Each row is a point on a tangle of strands that fork, close into loops and nearly touch. The rows are in no order.
Points whose rows are less than 851 apart are linked; no others are.
lal: 274, -402, -162, -277, 18, 204, -169, 60, -338, 441, 53, 121, -594, 6, 248, 428, 18, -385, 49, -91
fumi: -344, 201, -79, 25, -57, 44, -106, 191, -87, 370, 79, -19, 79, -314, 67, -440, 43, -491, 112, 209
pip: 203, -49, 68, -20, -94, -37, 182, -42, -220, 80, 173, -48, -293, -302, 190, 114, -182, -20, 66, 264
pite: 241, -366, -539, -190, 162, 209, -77, -111, 129, -30, 333, 323, -210, 75, -19, 191, 6, -118, 257, -179
boteg: -158, -492, 10, -105, -113, 450, -172, 8, 111, 38, 59, 108, 3, 281, -122, -39, -357, -261, -80, -458
zefu: 162, 196, -290, -120, 289, -305, 297, -186, 158, -171, -122, 2, -37, -46, -266, 188, -99, 431, -150, -233
tata: -49, 109, -457, -96, -116, 355, -59, -68, 11, -51, 16, 191, 190, 102, 138, -210, 592, -159, -201, 102
satop: -44, 9, 5, 74, 189, -350, 162, 130, -212, -72, -71, -73, -447, -110, 42, 509, -63, -306, -249, -36
petip: -160, 73, 64, 264, -21, 168, -84, 305, -66, -258, 125, -79, 529, 163, 40, -541, 209, 152, 344, -10
terat: 64, 55, -272, -64, 110, -188, 109, -394, 84, -412, -104, 12, 108, 232, -68, 236, 220, 107, -87, -153
bur: 147, -12, 506, 266, 213, -49, -101, -260, 1, -375, 67, -246, 106, 119, -278, -92, -226, -29, 185, 142
busis: -205, 212, -200, 130, 110, -134, -167, 498, -29, 179, -78, -97, -19, 109, 119, -25, 543, 145, 101, 62
Zal: -181, 449, -182, 148, 178, -379, 55, 349, 20, -123, -124, 200, 389, 1, 134, -33, 405, 308, 199, 75
doni: 434, -530, -82, -286, -109, 367, -336, 35, -306, 341, -38, 266, -478, 202, 307, 218, -135, -32, 169, 62
Gasu: 465, 10, 166, 147, -130, -216, 332, 61, -239, 78, 252, 8, -182, -506, 124, 284, -496, 138, 55, 118
Dakal: -12, -229, -170, -177, 510, -58, -12, 158, 18, 151, 319, 70, -637, -8, -133, 187, -252, -60, 311, -115
Favek: 126, 268, -82, -212, 130, -54, 45, -538, -250, 74, -124, -518, -228, -69, 37, -261, 63, 141, 43, 95
Lunir: -311, 23, 4, -92, 137, 207, 9, 202, -31, -269, 62, 562, -177, 199, 92, -126, 50, -92, -229, 261
pez: -181, -292, -166, -179, -131, 407, 102, 48, -55, 49, 56, 325, -66, 276, 84, -272, -604, -10, -136, -387
magam: -331, 271, 311, -89, 60, -40, -37, 29, -1, 245, -74, -83, 242, -381, -199, -530, -124, -310, 36, 5
dipig: 29, -381, -233, -167, 135, 301, -252, 255, 241, 142, 205, 188, -228, 133, -125, 108, 265, 222, 248, -63
Voze: 185, -226, 118, 173, -370, 142, 90, 97, 111, 255, 182, -140, 64, -192, -21, -23, -644, 345, 55, -110
zeku: 220, 649, 48, 101, 135, -616, 273, -110, 77, 130, -9, -314, 368, 222, 249, -5, 213, 59, 115, -166
lasa: -268, 85, -20, 31, 280, -283, -57, 241, -170, -66, -57, 235, -252, -60, 53, 267, 326, -463, -193, 125
bep: 6, -248, -4, 110, -542, 247, 16, 275, 197, 167, 19, 35, 145, -41, 163, 70, -289, 406, -24, -23
fir: -136, -3, -311, -85, -136, 355, -87, 117, -20, 339, 250, 91, 23, -69, 59, -408, 89, -594, -40, -71
Ket: -55, -113, 257, 115, -92, -37, -299, -135, 224, -74, -52, -145, 568, -44, -241, -117, 238, -349, 310, -135
tasam: -19, -71, -134, -97, -375, 85, 319, -212, 8, -243, -182, 351, 106, -14, 55, 133, -366, 236, -460, -20
gan: 75, -198, 191, -206, 324, -220, -67, -164, 99, -101, 116, 228, -232, -362, -224, 344, 139, -98, 234, 152
Beb: -332, -71, -140, -219, 53, 315, -96, 30, -162, 274, -153, -227, -365, 214, -83, -218, -139, -35, -205, -212
timet: -16, 10, -180, -284, -280, 473, -149, -182, -36, 95, -185, 27, -23, 39, 206, -230, 393, 120, -217, 148
lifi: -326, -88, -244, 109, 0, 57, 9, 292, 197, -153, 201, 465, 346, -29, -148, -134, 77, -268, 43, -161
Zef: 221, 322, 3, 39, 116, -403, 204, -244, 359, -22, 15, -53, 379, -362, -348, 36, -163, -178, -102, -234
tuno: 122, -12, 94, 224, 35, -37, -162, -321, 13, -286, 206, -308, 265, 27, -131, -199, 55, -289, 455, 82
zuf: 52, 415, 207, -267, -30, -361, 138, -335, 79, 142, -469, -130, 152, -51, 197, 120, 316, 21, -319, 28
vaben: -239, -265, -39, -135, 107, 213, -344, 266, 229, 299, -60, -29, -120, 100, -223, 98, 380, -96, 21, -136
peteg: -40, -218, 23, -135, -107, 464, 4, -17, 123, -240, 246, 201, 153, 129, -25, -339, -93, 294, 175, -6
sib: -413, 33, -63, -130, 82, 219, -58, 143, -5, -76, -277, -154, -15, 369, -20, -106, 151, -113, -388, -413
Mab: -151, -159, -147, -189, -293, 117, 214, -92, 23, 146, -163, 312, 21, 36, -93, 45, -704, 142, -451, -263
doza: 64, 137, 68, -53, -229, 57, 245, -170, 111, -336, -81, 210, 207, -83, 108, -74, -34, 490, -134, 275
tati: -104, 392, 14, 42, 166, -268, 186, -254, -101, -253, -74, -139, 174, 80, 2, -280, -38, -335, -66, 44
Mekop: 0, 308, 214, -143, 68, -181, -247, -99, 47, 153, -297, -219, 228, 27, 125, -208, 586, 87, 292, 127
tibi: 149, -69, 68, -65, -146, 43, -136, -417, 168, 103, -187, -568, 256, 77, -183, -64, -61, 21, 85, -390
zufeg: 20, 4, 117, 13, -298, -123, -106, -40, 371, 210, -187, -288, 442, -140, -70, 66, 173, -23, 13, -159
Zaf: 243, -8, -35, 146, 105, -364, 237, -170, -311, 8, -59, -269, -347, -60, -104, 505, -378, -50, -228, -164
Rekil: -209, -24, -132, 283, 16, 137, -107, 586, -112, 111, 197, 88, -165, 172, 165, -70, 188, -30, 83, 196
merip: -395, 26, -115, 31, 256, 60, 30, 310, 72, -286, -90, 220, -155, 374, -87, 94, 171, 79, -314, -71
toliv: -76, 355, -82, 298, 66, -114, -96, 179, -76, -301, -23, 23, 508, 303, 166, -255, 508, 50, 426, 18
feziz: -131, 55, -206, 40, 162, 353, -307, 95, -184, 83, 84, 374, 107, 127, -5, -213, 584, -389, -55, 295
piviv: -108, -234, 98, 379, -56, 235, -176, 222, -84, -164, 249, -56, -35, 344, 39, -64, -49, -264, 131, 79
Vafu: -187, -186, -152, -64, -20, 268, 84, 71, 282, -228, 286, 166, 368, -37, -239, -340, -19, 19, 177, -298
Tifep: -12, -353, -103, -249, 54, 71, -260, 30, -11, 394, -82, -65, -479, -78, -77, 445, 272, -190, -80, -106
disob: 82, -168, 25, 3, -22, 134, 145, -45, 185, -387, 190, 377, 127, -36, -49, 18, -124, 461, 162, 234
pud: 31, 1, -605, 69, -109, -13, 114, 32, 50, 225, 207, -397, -79, -51, 19, 21, -46, 25, 63, -309
vobe: -130, -18, -160, -117, -129, 132, 53, -43, -220, 216, -167, -214, -302, 150, 9, -99, -278, 431, -197, -106
sevu: 34, -185, -55, -42, 223, -194, 3, -232, -322, 211, -37, -238, -509, 73, -222, 246, -579, -46, -97, -152
Pimin: 103, 92, -13, -235, -178, 236, -131, -447, -158, -52, -289, -350, -47, 148, 171, -220, 243, 253, -9, 117
feb: 289, -273, -464, 13, 96, 293, -167, -150, -94, 72, 363, 45, -127, 129, 52, 58, 448, -296, 200, 44
mopal: 146, 614, 123, -22, 136, -379, 64, -220, 69, 119, -36, -245, 468, 84, 178, -321, 363, 137, 421, -15
Gusu: 176, 124, 123, 20, 7, -96, 165, -53, 423, 80, 98, -28, 329, -390, -436, -158, -278, 209, 11, -261
lir: 420, 1, 272, 158, -208, -161, 146, 76, 63, 114, 40, -15, -43, -443, -134, 195, -418, 508, -138, 89
reniv: 253, 328, 286, -107, -92, -201, 231, -264, -25, -219, -323, 55, 110, -144, 161, 62, 55, 366, -330, 301
tid: 328, -474, 90, -38, -280, 340, -192, -55, -290, 9, 67, 194, -299, 150, 303, 223, -22, 202, 146, 218
sikon: 90, -309, 229, -18, -345, 311, -123, -218, -227, -84, -33, 133, -120, 177, 174, 4, -405, 45, -84, 216
gosez: -14, 295, -75, -21, 134, -208, 197, 91, 212, 94, -201, -249, 75, 18, -92, 11, 37, 410, -116, -233
domo: -162, 286, 223, 219, 186, -296, 93, 297, 203, -133, -137, 42, 343, 28, -169, -72, 14, 181, -12, -81
Nupid: 85, -107, -201, 216, -390, -94, 106, 106, -82, 356, -14, -482, -94, -118, 165, 247, -166, -88, -83, -143
zoma: -46, 233, -14, -72, 45, -79, 119, -251, -239, -42, 23, -187, -225, -139, 149, -219, 6, -258, -84, 275
Ren: 23, -271, -390, -96, 161, -46, -27, -350, 20, -313, 74, 160, -183, 152, -150, 342, 11, -150, -25, -214
dulug: -273, 82, 362, -181, 58, -51, -64, 20, 152, 209, -198, 110, -73, -247, -196, -128, -14, -125, -166, 167
mor: -148, 474, 379, 9, 52, -301, -19, 119, 124, 456, -265, -318, 420, -240, -106, -346, 1, -151, 2, -140
Detiv: -6, -323, 354, 199, 33, 158, -345, 181, -15, -78, 216, 223, -126, 68, 35, 87, 12, -302, 273, 345
zozev: 68, -173, -342, -281, 363, -56, 47, -95, -352, 145, 98, 88, -701, 92, -34, 205, -256, 103, 63, -130
Mated: 307, 629, 58, 215, 117, -512, 356, 76, 101, 93, -28, -326, 149, 31, 78, 102, -108, 307, -195, -191
zev: 114, -201, -71, -14, -427, 109, -196, -171, -183, 296, -203, -464, -146, 14, 232, 232, 177, -181, -129, -15
Gulu: 379, 142, 391, 124, 162, -228, -70, -487, 147, -154, -146, -496, 244, 231, -176, 37, -179, 0, 84, -203
mil: -221, 158, -277, 218, 8, -181, 267, 91, 30, -325, 179, 193, 203, -5, 6, -96, -61, -322, -95, -7
Pusev: -7, 278, -11, 230, 3, -120, 197, 391, -122, 230, 46, -468, -180, -150, 74, -264, -219, 366, 89, 160
Konod: 105, 250, 489, 187, 195, -514, -59, 59, 97, -111, -185, 106, 275, -186, -166, 206, 130, 81, 58, 228
zag: 232, -373, 317, -121, 217, 51, -74, 62, 30, -150, 252, 408, -377, -116, 25, 287, -153, -6, 354, 239
tad: -338, -367, 487, -55, 23, 336, -145, 57, 129, 1, -110, -112, 87, 66, -230, -247, -325, -288, -135, -305
linu: -70, 43, 28, 67, 67, -27, 99, 197, -161, -242, 278, 579, -96, -96, 296, -68, -60, -236, 49, 486
Lunin: -253, -214, 485, -157, 94, 273, -169, 103, 207, 111, 43, 269, -162, -64, -201, -190, -410, -90, 23, 45
Zokib: 17, -181, 147, 16, -82, -17, -111, -7, -206, -225, -189, 237, -178, -16, 182, 438, 412, -319, -279, 271
Pume: -101, 229, -71, 97, 82, -71, 102, 232, -78, -94, 286, 300, 101, -305, 94, -314, 14, 118, 341, 379
Kelu: -90, -179, 62, 180, -369, 343, -72, 249, 63, -129, -155, -78, 107, 301, 151, 72, 56, 388, -146, 3
Gekek: -23, 188, -279, 66, 113, -113, 238, 336, 14, 104, 291, -7, -153, -298, 38, -187, 9, 387, 260, 163
vug: 12, 59, 2, 59, -303, -272, 87, -117, 326, 69, -38, 46, 452, -392, -89, 228, 48, -320, -117, -72
denu: 228, -83, 132, 106, -329, 8, -123, -130, -255, -23, -168, -240, -48, 2, 362, 278, 452, -264, -149, 241
Figob: 5, -60, 135, 64, -23, -110, -70, -215, 52, -500, -198, 189, 147, 220, 12, 370, 289, -68, -144, 107
bagos: -139, -12, -79, 190, -95, 151, 140, 147, -210, -200, -117, -240, -72, 428, 72, -53, -323, 436, -231, -138
rir: 184, 97, 275, 56, 283, -340, 170, -95, 78, -254, 55, 267, -40, -306, -265, 246, -114, 125, -18, 287

A piece is two or more points that can be reached from each other along the links. Count, over all rows, the pieces, the separate loops (a circle has one, a figure eight two, a Y none), the forks (points with three links) and the tips (points with one).
pieces | 3
loops | 2
forks | 10
tips | 12

A fork is a point with three links, a tip a point with one. Leave the first point through the second and follow the links. Name the first fork or tip that comes.
linu, Lunir | zoma
Voze, bep | Pusev
busis, Rekil | domo
Konod, rir | Zal
